A landscape with many valleys, sampled at points; each row gives a point and its height.
A ball rolls from a point to the lowest of its 2 nearest points, and stops where none of them is lower. Distance is the straight distance between rows; heights are no part of it.
q846: [ 85 123  78 114 103 102  94  87  81  92  97  98 115  86  92 115 109  75
  79 107  85 113  78 112  68 105  97  85 124 107  83 101  54  92  85  73
 111  94 100  89  99  83 118  93  80 105 103 102  82  85  97 114 101 117
  65  82 110 134 104 121  78  88]  h=61.9
q523: [ 53  86  97 152 100  96 107  71  74 107  98 110 106  64  73  94  96  95
  88 100  87 128 151 107  88 125 101  67  95 132 107  86 115  77 110 111
  87  62  96 113  93  90  94 105  76 119  89 106  89 116 104 133 108  91
  82  57 108 139 127 107 113 116]  h=43.2
q329: [104 128 112  80  84 127 100  99  99 107 114  73 105 122  68  76  73  92
 123  84 104  95 107  85  86 121  65 110  77 105 102 136 150 109 119 131
 127 114  96  69  89 109 123  98 105 130  78  99 107  53 101  94  68  95
  82 114 107  59 101  80  95 122]  h=80.1
q79: [116 114  77  91  74  93  90  78  85  86  83  99 108 100  72 118  91  94
  93  87  69  95  79 106  98  72 114 122 117  91  79 105 109  75  79 117
 131 111 133  72 149  98 101 102 113  93 105  93 123 107  73  73 101 100
 115 102 104 136 113 114 106 101]  h=63.8
q696: [ 80  71  89 126 108  64 113  91 107  84  80  86 114  88 125 124 121  73
 120 109 129 120  87 118 141  95 125  99 102  69 104  92  68 104  86  96
  81  48 101 122  92 101  91 108 100  77 107  89  80 125  75 121 106 115
  86  94  61 111 100  81  78  86]  h=57.2
q895: [106  95  97 124  89 110  87 125 129 108 101 105  46  78  56 110 129 106
 115  97 128  89  65 109 133  98 106 122 118  77  89 105 125 100  94 105
  92 113  80 117  89 118  94  94  56  69  90 127 103 123 134  90 115  69
  98  87 114 108 126  66  86 137]  h=68.3
q511: [ 94  79 138  89 121 133 112  99  87 107 122  73 124 107 113  73 124 115
 124 129  73 124 130 101  99 116 142  81  70  72 109 135  82  86  89 115
 140  82 108 109 111  83 117  86 118  88  84  85  87  88 100  95 119  77
 113  91  89 114 118  93 135  79]  h=56.7
q875: [ 98 117 103  98 114  76 129  91  99 106 108 113 113 106 156  99 120  91
 113 136  95 119 109  93 126  83 117  87 108 102  95  75  84  93 108 108
  82  82  87 111  57 107  83  79  95  86  95  73  82 103 100 110 115 136
 101 114  81 110  78  94 107  80]  h=48.7
q583: [ 95  74  97 113 101  83 128 114 136  98  81  92  73  56  56 116 141  88
 122 101 118 105  89  94 138 100 105  92 115  82  86 104 111 103 105  97
 104  85 104 138  92 133  94 111  64  62 112 131  94 111 109  94 116  98
  94  86  95 108 107  63  77 104]  h=65.4
q409: [117 123 128 105  99 120 109 104 110 130 114  83 121 124 165  91  57  83
 116 111 103  74  99  72 104  81 104 113  89 106 102  97  85 109 100  76
  96 165  91  94 116 131 100  80 121  58  85 101  89  82  91  90 116 104
 118 118  89  90  83 107 101  74]  h=61.7
q376: [ 77 132 113  99 104 118  66 101  56  82 123 111  88 137 106 103  95 102
  95 105  83  83 113 107  86 107  66  86  79 102 105 104  72 103  95  72
 132  99  88  90  90  54 116 112 125 106  99 111  84  92 137 113  90 106
  55 109 126 103  85 111  75  88]  h=32.2
q86: [107 128  99  81  80 101  94  83 107  91 122  84 120 134 134  79  70 108
  96 112  83 101 110 118  77 100  72 119  56  99 118 106  88 107 118 113
 111  94  93  83  84 122  95  98 123 114  81  76 107  68 109  96  59 112
  86 129 107  78  83  97 106  97]  h=77.6
q272: [123  81  78 100 104 102 117  94 107 117  90  73 149  75 102  91 117  83
 101 101  75 139 137 111  95  93 126  85  98 121 112 100  91  75 121 124
  95  73 113  97 100 120 112  85 106 120 112 122  92  88  72  82 108 126
 114  79  73 118  87 119 104  83]  h=51.6
q986: [101  81  91  92  94  72  95 100  90 111 114  96 123 110 119 134  81  88
 106  87 100  70  95 108  84  55 124 110  99 118  96  76  91  94 120  54
  91 120  82 122 106 112  77 104 127  67  96  75 113 101 116 121 121 104
 107 111  88 115 102 112  69 113]  h=55.5
q820: [106  69 105 108 121  83 124  82  94  96 106  93 127  84 170 122 136 108
 121 123  97 110 107 127 129  91 126  96  87  72 124  91  63  89  99 102
  86  73  86  96  66  99  83  92  88  85 100  71 100 131 100 123 120 112
 119  92  62 112  84  98  98  77]  h=52.9
q553: [108 116  91  77 124  93  98 107  94  62 114 108  99 132 118 111 125 117
  91 118 110 114  64 128  93 116  89  99 117  67  95  99  33  99  60 104
 105  52  94  77  85  82  92  81  98 137 106  73  95 121  80 109  71 109
  90  93 124  84  77 123  92  83]  h=31.0
q747: [ 83  71  97 103  74  60 124  94  91 102 108  91 129 120  96 104  79  86
 116  91  97  75  96 102  96  68  95 120  79 115  96  90 105 104 130  91
  82  98 128 122 103 118  90 117 134  74  90  81  70  70 104 107  95 122
  82 125  80  98 103  85  75 108]  h=58.8
q693: [ 71 114  85 122 119 116 105  91  73 127  90  64 128 103  87 106  59  98
  90  70  85 105  95  93  83  90 117  95  97 129  88  81 131  91 138 121
  81 130 101 100 100  92 101 111 112 108 115  76  80  74 106 109 127 101
 130 116 102  97 118 152 112 146]  h=31.8
q402: [ 78  75 115  79  62 103 127  94 103 124 109  95 111  79  67 118  90  81
  87  94 104  76  98  70  97 107  89 109 134 142 106  85 127 106 130  63
  73 128 131  95 125  88 109  90  71 117 104  92 113  89 106  99 107 120
  90  81  94  99  91 114  87 119]  h=76.5
q493: [103  81  74 128 106  75  98 117 127  84  84  99  85  80  76  93 129  74
 111 106 124 111  94 103 129 113 108 102 125  90  88  97  93 123  80 103
  99  42  99 122 100 102  76  95  91  90 102 112 102 124  61 105 106 118
 123  86  91 112  92  77  63 102]  h=61.5
q503: [ 94 100 133  97 104 112 127  92 112 128 127  91 124  77 138  89  91  57
 124 111 103  92 122  74  89  75 109  98  94 121  85 107 102  97 108  84
 108 143  84  98 105 126 107  72 117  77  72 106  88  84 106 103 143 114
 106 111  81 119 102  94 111  69]  h=64.8
q678: [110  61 145 106  95 105 125  95 136 112  86  78  97  76 119  66  90 100
  99 114 126 113  91  89 129 135  88 111  92 104 133 123  85 139  99  79
 119  82 115 101 117 100  82  89  94 112  82 127 102  97  55  60  85 100
  96  97  81  71  75  81  97  79]  h=67.3
q918: [ 99 121  88 139  96 120  48  97  94  78  86 119  68 119  87 103 113  95
 115  67 124  92  69 114 121 121  92 116 115  71  81 125 118 147  68 102
 121 111  78 103 112  88 116 115  82  90 103 128  93 104 106 104  90  74
 103 109 124  67 102  91  82  92]  h=50.3
q444: [ 87 115 102 117 129  77 136 115  87  99 113 133  92 111 130  81 137  91
 104 120 116 121 107  84 130  96 125  86 110 113  68  82 112 108 116 137
  73  63 107 114  57 100 102 103 105  81  99  99  71 114 106 119 131 110
 126  94 109 120 119  72 114 114]  h=43.6
q922: [112 109 106  79  72 109 103  95  92 125  78  87  89 101  61 102  91 111
 108 119 105  97  77  99 104 117  96 109 104  99  96 117 108 122  94  98
 118  90 121  90 111  87  95  78  94 136 105  89 107 102  84  90  90  98
  89  82  96  97  84  96 106 108]  h=71.6
q318: [ 88  47 152 102 112 101 139  74 127 120 135 100 119  50 118 102 105 129
 106 103 103  94 121  89 103  93 113  98 103 109 127 106 104  76 122  77
  76 125  89  85 105 115 116  84  79  95  67 100 113 112 116  94 145  88
 121  78  79  99 130 112 106  81]  h=70.2
q441: [ 90  75 115  97 111  54 122 121 128  84 102 136  99 109 159 127 116 112
  98 110 123  78  96 111 134  65  92 105 125  86  85  60 110 121 103  85
  67 121  99 106  89 101  80  91 105  42 115  99 106 124 107  91 110 111
 124 121  91  99  91  71 112  98]  h=78.0
q260: [118 119  95  65  85 112  69 107 108 114  93  94  87  92  99 113  83  71
  83 113 107  90 106  69 113  81  84 110 103 130 107  96 139 130 114  66
 109 123  87  85 115 118  51  84  90 100 103 125 149 107  92  81  77 126
 103 100 101  93  86  82  95 119]  h=84.6
q81: [111 120  84 115  85  92 122 139 114  95  82 112  82 110  72 104 100 124
 109  86 120  66  57 113  68 117 100 109 117  72  91 104  81  80 106  91
 102  93 109 101 100 104 126 118 103  93 109 101 101  98 140  91 105  69
  92  98 131  95 113 106  51 114]  h=48.6
q728: [101 141  82 117  92 122  62  79 100 115  68  83 107  84  69 101  75  76
  69  76 103 102 102 114  65 109  92  91  93 124  81  92  80 108 110  56
 102 129  79  96  86  91  97 130  73 109  94 124 115  75 113 139  90 120
  70  96 103  92 107 128  79 101]  h=26.1
q889: [ 97 146  80 139 115 127  47  85  86  93  73  82 115  98  79 109  64  66
  83  65  74 116 108 111  76 102  94  99  88 131  67  70  97 105 121  88
 119 111  70  97 110  80 103 156 106  96  89 138 104  82 120 148 111 101
 101 111 101 127 111 131  55 111]  h=18.0
q214: [ 82 101  89 117  98  96  73  86  81  92 141 102  93  89  98  92 103  85
  96 111  76 102 108 111 106  96 113 100  96 119 106 104  94 110  87  79
 119 100  70 108 111  92  74  95 107  92  85 105 110 132 102 128 136  80
 116  78 111 145 121 103 117 101]  h=43.7
q413: [ 89  91  99 132  73  80 107  82 103  74 106  83 134  95 113  99  91 115
  87  96  94 112  68 126  66  99  88 103 107  90  98 109  37  71  88  80
  99  71 117  88 121  73 117 105  86  96  90  78  75  83 106 100  86 114
  53  74  96 112 109 113  74  87]  h=58.2
q579: [ 79  80  81  87 100  98  85  83 113  83 100 119  75  85  89 111 121  80
  67 114  79 149 133  97 130 101  81  71  94 105 117  90 135 123  97 114
 100  82 102  99  99  83  72  73  57 110 105 111 124 133 103  85  89 123
  92  89  77 112  95  60 108 100]  h=55.1
q954: [ 78  48 128  95  96  91 154  75 138 117 137  73 142  62 135 101  98  84
 127 119 102  96 146  83 100  79 116 102  81 103 125 109 107  83 115  81
  95 116  96  94 106 131 101  80 103  72  75  84 111  83 104  89 123  99
 111 104  46 118 113  80 102  66]  h=67.6
q438: [ 89 146  99  83  82 105 119  83  87 104 130  94 123 118 101  62  81  88
 117 106  88 101 113  89  78 101  66 115  83 119  95 136 119  90 129 128
 129  80 113  79  94 116  90  87 125 121  59  73 100  43  89  97  72 109
  89 104 110  91 109  78 112 116]  h=78.9
q195: [118 100 100  74  93 101  43  94  90  78 110 115 110 109  85 119  89  89
  75  76  79 105 107 110 131  66 117 132 101  97  91 101 131 112  59 100
 108 129 102  87 143  90 104  86 107  92 116 114 128 131  80  81 114 102
 123 107  73 129 101 117 122  90]  h=60.8
q328: [132 116 104 118  90 102  89 116 111 105  77 100  83 105  46 105 104 117
 110  78 117  55  88 112  70 106  92 112  72  77 104  92  81  97 110  83
  92 131  93 109  82 116 137 132 111  95 104 133 102 108 140 120 105  77
  85 120 104  88 117 107  63 112]  h=53.8
q284: [113 110 122  71 108 115  91 113  96 104 116  99  99 103  75  66  94  87
 115  81 118  84 133  92 111 109  80 105  73 112  91 133 159 127  87 124
 100 109  91  89  90 105 113  97 114 122  82 126 106  93 115  95 105  93
 117 117 104  96 111  76 114 109]  h=81.6
q165: [108  84 115  91 107 104 105 113  94 105 119 122 103 104 122 108  90 120
  97  96  95  95  96  83 134  66 126 108 132  80  97  90 135 107  75 102
  85 133  91 111 134  97  67  82 117  78 102  83 102 117  96  92 134  85
 151 106 105 101 119 105 134 123]  h=68.6
q581: [ 63  89  95 118 124  94 107 111  84 103 107 118  97  87  68 109 109  68
 103  80  91 109 135 108  95 107 101  79  94 122  84  78 130  89 124 114
  79  86 102 137  78  89 102 124  74 103 109 124  65 111 140 138 120 107
 106  84 107 140 115 102 105 102]  h=46.9
q341: [114 126 103 121 131 100 101  84 102  90 120 117 109  97 106  81 132  87
  80 123 109 128 102 122 105 111  94  83  95 119  82 112  59  97  81 109
  92  57  73 105  67  91 112 105 101 119  72 111  94 124  88 121 120  98
  86  70 123 128 126  99 110  82]  h=46.4
q943: [ 79 110  75 122 131 100 122 121  85 104  72  91 120  83  97 109  93  76
  85  81  88  96 104  83 105  82 109  89 125 111  79  65 133  83 121 128
  49 118 105 123  77 104 118  94  91  95 136 106  72  71 106 103 134 121
 142 130  93 130 111 128 115 140]  h=35.5
q803: [117  72  92  79  80 112  89 118 114  85 113 104 106 111  90  78  82 142
  91  98  94  86 106 112  93 127  69 109 107 103 120 111 105 100  85 109
 134  67 128  93 136  47  81 100 132 142  95 115 132 125  86  89 105  70
 125  78 118 110  89 120 103 112]  h=34.1
q466: [ 98 101 106 101  99 103 126 104  87 102  96 110  82  97  65  97 116  91
 122 103  93 104  86  99 103 107 113  98  89  88  87 120 102 103  83 103
 121  91 123 118 121 107 119 101  89  76 122 117  86  99  90  95 104  93
  88  92 102 113  99  72  87  83]  h=68.7
q268: [106  63  87  70  73  83  66  92 109  92 117 102 113 110 102 111  63 105
  76 120  75  84 117 124  97  88  99 124  89 115 119  95 109  96 106  80
 103  99 108  92 111  83  78 111 118 111 101  84 151 118  66 106  69  96
  92  84  86 122  73 105 107  94]  h=54.9
q320: [119 129 113  92  97 102 109 135 106  80  92  97  97 135 120 102  87 133
  99 103 150  95  48 120  96 115  74 113 117  53  97  91  61 115  69 110
 103  86  90  90  92  93  88  91 112 124 107  77  89  94  93  76  51  97
  92 127 113  72  77 103  93  97]  h=41.2
q95: [ 71  79  63  92 113  90  73  88  93  71  83 114  87  82  86 110 126  83
  87  88  83 123 126 124 114 106 101  74  77 111 100  77 126 112 110 124
  84  70  77 113  89  93  91 104  73  97 121 113 112 137 118 125 107 123
  95 106  97 135  99 103 114  90]  h=51.0
q407: [141 134  87  88  98 108  97 131 117  95  60 109  75 111 111 102  96 114
 100 111 127 108  62  85  82 112  95  89 114  72  88 104  78 101  85 116
 101  91  80  94  85 125  99 104 105 105 113 115 105 106  86  87  62  92
 109 116 112  64  82  91  86  96]  h=48.2
q766: [125  78 151  98 100 117 128  84 135 108  94  56 120  83 114  49  77 109
  99 127 101 109 104  98  92 111 114 117  74  86 115 134  74 110  77  93
 128  82 113  90 133 116 101  75 104 107  72 115 116  84  56  66 103  80
 119  99  86 100 103  98 113  89]  h=63.7
q185: [ 69  99 122 135 122  71 148 102 103  80 112 123 110  91 116  79 133  92
 129  93 135  82 116 107 133  88 103  96  88  97  76  91 128 117 110 126
  62  94 103 118  52 115 117 116 114  75  90 100  73  91 139 130 132 110
 112 130  94 113 129  75 108 109]  h=38.2
q354: [107  45  86  71  69  57 111 125 125  86  94 101 120 118 100  98  89  99
 104  92 100  76 114 113 110  76  93 109  85  98 106  88 109 102 133  90
  71  71 142 120 101 106  85 127 117  86 117 105  78  94  80  89  64 136
  89 103  67  85  62  86  74 101]  h=62.0
q680: [ 96 141  73 136 118 118  75 106  75 104  84  72 117 106 105 100  71  99
  97  72  86  99 110 115  71  98 104  83  92 117  89 101  94  92 113 113
 118 122  86 108  99  59  99 119 131  87  98 115  87  77 109 119 124  96
 125 113 113 127 126 150  97 122]  h=26.0
q307: [102  96 108  82 111 120  97 109  70 109 100  97 110 118 132 104  98 111
 116 108  69 109  99  97  76  94 139  81  86  70  99 121  90  80  88 112
 141 110  99 106 124 106 114  94 139  72 104  78  93  87 101  91 108  80
 120 124 100  95 105 104 141  76]  h=53.3
q554: [101 131 107  68 112 127  64 111  74 100 109 129  85 137 119  95  97 113
  85 100  85  96 113  99  95 116  63  95 106 110 108 107  98 117  86 113
 108  99  97  82  80  43 125 106 101 134 106 130  99 116 125 100  93  94
  92 104 121  79  78 113 103  94]  h=22.1
q743: [109 110  74 117 104 112  92 122 125  86  69 109  74  99  95 117  97 130
  90  72 119 103  69 111  56 144 101  76 113  84  98 105  83  87  80 103
 114 101  85  87 111  84 118 130  94  93 120  98 108 101 132  75  95  89
  89  84 136  81  95 136  92  83]  h=41.7
q692: [ 55  80  92 126  96  89  85  67  54  94 119 104  99  97  91 100 109 109
  79 116  80 119 115 106 114 103  99  96  96 119 116  88 121 106 100 113
  87  79  86 107 107  67  71  85 106 127  99  70  94 131  95 136 107  93
 103  86  98 133 129 115 117 128]  h=39.0
q106: [105  65  86  73  85  92  89 122  96 111  80  98 119 112  81 103  83  81
 106 105  96  84 119  94 103 107  86 106  92 123  98  97 135 130 141  83
 103  85 129 124 124  94  84 108 118 117 124 105 104  84  84  91  66 134
 109 111  79  85  72  77  78 114]  h=65.1
q623: [ 68  48 111  97  96  83  96  99 103 105 107  96 104  97  91 115  90 125
  88 106 103 115 119  95 140 107 101  99 119 103 130  75 123 119  94  89
  83  82 106 115 126  58  64  85 119 127 103  71 105 138  79 104 115  97
 114  91  79 115  95 108 117 121]  h=33.1
q699: [ 94  52 101  76  97 105  87 114 109 108 134 100 104  84  86  85  85 126
  89 114  77 111 133  71 113 112  83  91 123 111 145 100 135 110 100  91
 113  93 117 104 145  67  60  94 117 152  91 109 138 129  87 102 127  87
 129  77 102 108  88  90 108 128]  h=24.6
q419: [ 79 119  78 117 125 125 115 112  90 123  64  89  99 108  89 108  98  74
 110  77  79  99 118  82  91  95  99  88 104 119  76  73 133  77 127 119
  64 127 114 116  76 107 136 116  84 102 126 127  63  69 113 114 100 104
  86 125  99  95  98 102  89 126]  h=29.2
q798: [ 95 114 113 115 134 122  96 100 115 131  94  67  93 109 149  85  78  86
 112  90 104  83 104  66  92 104  89  92  82 109 121  99 101 108 118  93
  91 147  80  91  88 122 106  99 118  85 105 125  76  64 105 100  80 115
 119 135  94  61  87 115 106  84]  h=57.9
q385: [ 87 114 103  83  99  84  92  70  69 110 129 109 103 122  98 109 103 111
 100 137  81 100 126  98  78  93  95 108  81 112 119 104  94  83 100 113
 104  97  79  85  66 122  90  88 124 115  87  49 116  87 110 122  65  95
  68 110 111  88 112  87 134 110]  h=76.1
q9: [ 95  79  95 119  91  64 126  86 110  77 114 108 111 120 148  87 105  99
  96  98  92 105  98 135  76  86  96  99  79  94 107 113  51  81  91 114
 100  73 108 106  87  92 110 118 110  72  71  77  79 102 114 118  86 110
  61  93 106 102  91 118  77  61]  h=54.3
q871: [135 115  93  54  78 110  65 104 108  75 101 100  86 111  60  83  89 115
 109 102  89  91 110 108  89 103  83 111  89  91 100 119 111  92  58  97
 143  64 117  93 117  97  81 102 113 118  91 122 145 128  76  81 111  67
 127  92 116 124  90  96  88 104]  h=31.7
q455: [105 113 131 129 116  98 133  92 107  92  97 112 103 103  86  65 136 109
 129  87 139  82 101 100 114  85 110 113  72  76  71 113 100 109 102 127
  62 121 121 117  71 129 145 124  95  94 102 120  57  82 114 107 117  90
 102 131  91  89 118  92 107 105]  h=31.6
q459: [106 105  90  80 107 125  78 124  69 108  94 101 113  99 106  99 109  63
 105  92  89 100 106 104 120 115  88 110 113 123  90  94 111 121 109  94
 115  86 126 118 116  66 114  91 110 118 133 135  74  82  91  95  94 131
 112 114  86  97  68  96  67  95]  h=65.6
q490: [102 148  96 130 108 121 117 114  83  99  97 132  67 101  78  90 116 103
 105  95  91 119  84  96  89 116 115  98 118  91  62 124  83  58  76 114
 107  87 102  88  88  83 132 117  65 112  94  95  83  81 102 111 109  81
  75  87 129 114 135  98 119 121]  h=29.1
q606: [102 125  97 111 111 104  83  97  91 111  88 106  67  84  75 121 121 105
 102  89 114  92  84  93 104  95 118 102  85  70  95  92 129 102  92 106
 100 130  73 107  79 129  99  79  88  75 125  86  97 113 122 110  91  81
  81 120 105  85 132  77 141 107]  h=72.8
q564: [121 129 104  75 120 106  79  91  80 106 102 116  98 123  81 101 109 118
  92 100 111  99 116  98  95  90 106  92  84  89 112  90 117 107  97 121
  85 115  78  87  61 119 105  83 126 114 113  78 104 116 106 112  75  96
 109 131  98  73 120 104 142 126]  h=74.6
q569: [112  76  70  69  98  74  62 114 129  74 120 122  72 126 103 102  86 106
  77 118  91  93 109 115 114  98  76  95  88  99 130  89 118 105  88  96
 107  91 101  90 101 102  38 117  88 131  94  75 157 149  62 104  57 109
  99  83  99  92  62  80 118 103]  h=50.8
q717: [ 88  82  98  75  90  73 142 120  87 105 114  80 103 102  93 111 109 130
  88 121  97 108  92 100 126  83 103  93 134  90 126  69  72  68 125  83
  70  78 113 111 104  95 103  72  98 119 100  50  83 107  88  94 104 100
 103  83  79 102  85 101  89 105]  h=39.5
q434: [125 109  93 115  95 105 110 103 129 124  60  79  96  89 112  95  84 106
 102 100 125  92  97  76  75 110  88  88  92  82 111  80  87  88 117  97
  83 124  89  91  78 138 111 114  98  83 114 120 100  76 106  89  79 113
 108 113 104  65  81 106 100  87]  h=53.7
q514: [ 94 118  84  88  94 112  66 126  97 100  91 127  48 121 110 125 100 117
  85  82 110  90  71  97  77 133  88  83 119 100 102  89 100 100  86  87
 107 119  82  82  98  62 112 119  84 110 120 120  99 133 137  98  92  88
  98  83 143  59  90 122  85 113]  h=33.7
q515: [125  98 123 110 139  81  92 111 108  88  96 124 101 120 184 118 138 121
 124 102 123  80  96  98 112  59 114 111 113  77  88  75 104 104 112  90
  84 127  87 118  86 103 119 111 110  45 121  95 100 121 122 102 112  94
 145 139 101  81  96  90 127  76]  h=75.5
q891: [114  84 104  72 107  86 113  97 109 110 106 109 101  92 142 112  97 134
  97  92  93 102  94  91 107  74 109  93 124  85 119  77 102  80 101 121
  71 129 101  79 112  98  83  84  97 100 111  65 100 100 101  74 103  92
 115 115  93  79 105 123 152 103]  h=70.8
q454: [131 120  81 120 107 108  55 101 120  86  70 114  80 100  64  99 113 118
 112  68 132  74  91 131  92 116  88 102  65  49  80 103  96 125  78 107
  99 115  81 113  93 115 141 145  92 102 121 145 105 117 124 110  93  68
 105 123 110  70 100 108  72  80]  h=55.2
q201: [ 72  52 123  97  57  69 137  92 116 119 120  84 136  74  97  93  75 107
  80  89 117  89 110  86 115  82  94 111 108 126 139  85 106 110 125  60
  60  93 116  91  98  86  88  85 101 104  81  94 104  96  98  97 104 112
  97  80  71  94  99 116  93 110]  h=74.7
q359: [ 93  91 111  69  76 125 109  95  91 128 103  93 107  84  71  96  90 106
  89 112  97 111 110  78  99 115  83 108 127 130 117 109 116  96 110  96
  99 106 136  82 114  75 108  69  70 167 114 112 105  91  74  81  95 121
  96  68  95 100  90 100  95 139]  h=74.0
q97: [ 86  85 106 113  91  94 106  80  91 101  94 105 113  93  94 117  84 108
  97  76  97 112  72  87 117  79 129 118 126 107 100 105 116 102  81 101
  93 121 110 103 161  80  84  80 104  82  94  70  98 101  72  88 119  96
 117  92  92 124 114 108 121 107]  h=66.4
q283: [ 78  90 116  90  94 114  82  93  66 122  92  78  86 123  91 120  81 130
 117 111  73  92  87  99  71 117 119  96  68  82 110 104 100  91 121 100
 140 122  98  95 117 105  83  95 135  92 120  57 107  72 106  85  74  85
  84 114 105  79 103 112 125 103]  h=49.4
q237: [115 117  57 108  97 101  70  89 111  97 109 102  98 100  98 114  84  57
  88  86  95  93 100  97  86  66 125 117  91 125  79  87 103  94 108  81
 111 120  77 109 107 134  80  99 128  54 103 126 121 116 101 107 111 109
 108 108 108 128  99  91  74  95]  h=51.5
q799: [110  99  79  62 100 104 138 103 110 102 116 103 125  90  94  74 107 110
  85 123  78 119 129  94  74 112  89  81 100 120 118 117  83  71 125 125
  98  59 121  83  85 109 119  77  94 141  90 116  96  84  99  77 101 107
 105  56 105  96  89 102 102 108]  h=50.7
q527: [ 99  80  72 111  88  83  91  78 114  99  75  94  90  80  88  96  89  81
  93  89  97 108 104 109  87 122 100  88  94 134 105 108  91 105 106  96
 102  86 116 109 106 105  80 118  89  99 109  97 117  84  76  98  74 122
  74  83  99  74  70 107  84  81]  h=40.8
q334: [ 95 122  82 129 106 107  86  91  99 101 130  98  89  82  85 114  94  81
 101  92  89  89 110  90  90  68 115 108 103 138  94  84 115  78 113  90
 102 149  64 100 113 133  63  97  99  67  75  97 114 106 120 122 126 103
 111 102 124 141 139  99 103 109]  h=47.9
q445: [136  88 102  61  98  93  93  98 119  77 104 124  67 123 111  83  94  93
  90 129  94 100  98  97 106 115  71 106  89  96 118 123 111 112  79 111
 110  75 108  95 114 120  65 120  76 113  72 109 151 125  77  89  69  91
  84  87 116  80  62  60 104  74]  h=45.7
q207: [ 91 128 117 108 115 103  83 108  75  69 137 130  96 116  99 105 129 104
  95 106 107  93  93 128  88 123  87 100 107  95  95 115  47 101  81  87
 123  70  84  99  72  67 119 109 103 104  83 120  88 120 127 129 116  84
  88  85 131 121 104 113  81  73]  h=40.1
q364: [105 102 103  64 103  89 115 121  86 115 110 104  92 127 106 138 104 126
  94 117 100  83  66  96 100 100 117  98 142  68 112  82  53  87  98  73
  99  97  93 104  95 104  98  78 109  96 121  54  86 100  91  87  85  89
 101 108  88  84  89 114  93 100]  h=30.5
q202: [ 99  98 114  90  73 102  88 116 100  80  99 122  56 108  86  97 117 119
 112  98 131  95  67 101 136 130  95 117 114  81  98 133 130 132  58 118
 125  87 114 108 115  83  94 120  70 104  90 107  96 127 106  88  97  64
 100  92 133  71  99  70 108  91]  h=45.1
q70: [ 98 100  90  62 106  93 147 133 106 113 107  99 115 101  93  80 115 127
  91 112  95 108 104  82 121  85 104  89 137 109 102  88  99  76 123 119
  65  84 131  74  74 105 108  75 106 149  94  88  73  98  84  80 103 109
 126  80  98  90  96 116 115 124]  h=45.8
q491: [ 83 101 126  98  95 118 129  93  79 122  96  85  74 102  57 107 100 127
 132 100  92  82  76  89  79 122 129 108 102  76  97 112 102  86 110  91
 115 145 101 104  92 131 118  82 110  90 105  42  94  67 113  93  89  72
  70 113  91  81 132  97 119 107]  h=44.8
q425: [102  63  85 122 110 103 112  83 116 108  61  97 100  61 106  92 113  96
 101  90  89 140 116  95 103 121 105  76  92 105 113 105  92  91 104 127
  87  83 130 109 110 101 110 108  79 102 131 110  82  78  76  73  89 123
  74  89  77  82  75  99 112  61]  h=46.6
q599: [118 152  77 102  95 106  92  83 106  97  79  80 125 103 122 127  84  83
  59  92  96 126  74 102  66  79  86  94 115  98  78  88  47  78  82  86
  94 119  97  63 110 102 133  97 102  99 124 101 101  84  98 100  75 137
  64 108  93 115 103 117  68  90]  h=65.5
q497: [ 84  98  99 106 119 117  94  96  77 128  68  70 113 100 129  91  74  91
  98  78  93  96 102  88  99 109  80 111  94 113 101  87 106 132 121 100
 105 133 116 104 108  74 116 104  99 101 115 127  79  61  94  88  85 137
  91 127 102  69  58 110  85 112]  h=61.8
q882: [100 112 132 127 108 122 125 104 105 123  88 105  78  99  71  84 113 111
 134  95 128  76  74  95  97 103 111 106  89  66  76 125 108  96  83 113
  86 140 128 105  92 130 139 115  85 102 115  79  70  59  99  89 106  67
  68 118  97  75 119  91 110 113]  h=38.7
q964: [127 113 100  71  70 117  85 100 116  64  90 104  54 110  84  99 105  98
 105 104 105 107  84 109  94 138  70 115  94  79 101 142 109 108  57  99
 136  78 102  88 121  91 105 126  74 117  84 121 139 121  93  87  87  59
  88  89 136 103  87  79  87  82]  h=39.1
q874: [127 128 119  66  75 108  85 117  96 115 116 109  88 124  86  97  88 101
 107 107 113  64 111  80  97  87  88 124  97 112  97 113 141 122 107  82
 108 111  88 100 106 129  76  93 133 107  90 118 122 111  93  98  91 103
 128 118 119  96  92  79 100 123]  h=83.1
q358: [120  91  88  89  85  84  43  79  94  61 103  94 132 117  75 102  71  87
  77  87  87  91 126 123 119  75  83 128  75 114  98 108 122 123  85  84
 112 101  93  95 115 101  95 100 114 130 101 115 145 112  83  96  96 108
 100 103  73 122  99 113  91  98]  h=58.1
q297: [ 97 144  77 111 102 119  94 119  92 104  74 124  70 106  89  99 106  91
 103  72  92  97  90  88  81  99  85  89 106 113  71 105 122  70  92 127
  88 118 110  83 104  93 139 122  73  85 114 122  80  83 121  88 101  90
  95  87 117  91 112  92 102 116]  h=19.2
q30: [ 98 134  99 137 104  83 122  93  89  82  89 115 107 108 143  76 114  97
  94 105  96 137 100 112  93 107  90  81  87 109  89 106  60  89  98 142
  97  69  90  99  78 104 120 123 111  98  75  85  75  84 101 110  94 104
  69  76 121  94 124 106 120  81]  h=50.6
q349: [116 107  77 122  85 110  74  74 104  92  59  93 113  63  62  86  92  88
  93  90 107 114  91 131  86 127  86  90  95 129  80 119  70 130 106 103
 112  84  99  96  95  86  89 124  67 126  95 121 111  61  88 116  85 118
  77  77 103  93  93 118  45  88]  h=34.2
q375: [103  82 119  99 135  97 106 101 107  92  95 123  84  99 159 117 120 113
 103 108  98  97  95  70 109  75 118  83 121  89 115  83  96  75  98 104
  84 143  92 107  95 125 117 103  81  58 119  74 103 109 118  74 113  93
 107 119 109  70  99  96 145  64]  h=73.0
q499: [ 78 109 111 144 110 103  77  98 101  96 118 109  49  93  83 117 121  86
  95  94 110 101  65  92 140  85 115 119 106  91  70  94 120 114  75  97
 121 133  75 112 104 114  86  87  72  50  91  97  96 112 134  97  99  84
  81 108 113 123 123  65 108 115]  h=70.7
q238: [114  75 134 121 122 135 124  90 107 114 101  65 116  65 103  62 106 101
 118 124  97 140 123  70 108 122 144  71  89  89 104 123  86  85 103 114
 113  85 117  93 113 113 118  76 103 104  70 116  96  91  66  80 135  79
 128  88  82 114 130  97 125  80]  h=60.0
q133: [ 91  56 119 106  73  80 151  76 120 110 120  75 139  50 123 101 103 122
  83  95 103  94  97 107  99  87 111  92 118 105 143  89  69  64 134  65
  60 104  84  92  86 107 108  76  81 102  74  77  99  96 106 106 125 104
 101  71  71  91 109 126  93  93]  h=72.5
q12: [112 104  93  73 106  95  75 122  95  90 117 107  76 133 100 124 124  98
 100 128 105  94  77  99  86 111 109 106 121  71 104  91  61 109  82  77
 126  66  83  99  92 114  76  96 104  99 113  65 116 134  77 109  73  75
 104 107 114  97  78  96 100 100]  h=17.1

For each start below, name the point where the ball stops.
q201 => q12
q515 => q871
q459 => q12
q766 => q455
q846 => q554
q441 => q871
q599 => q554
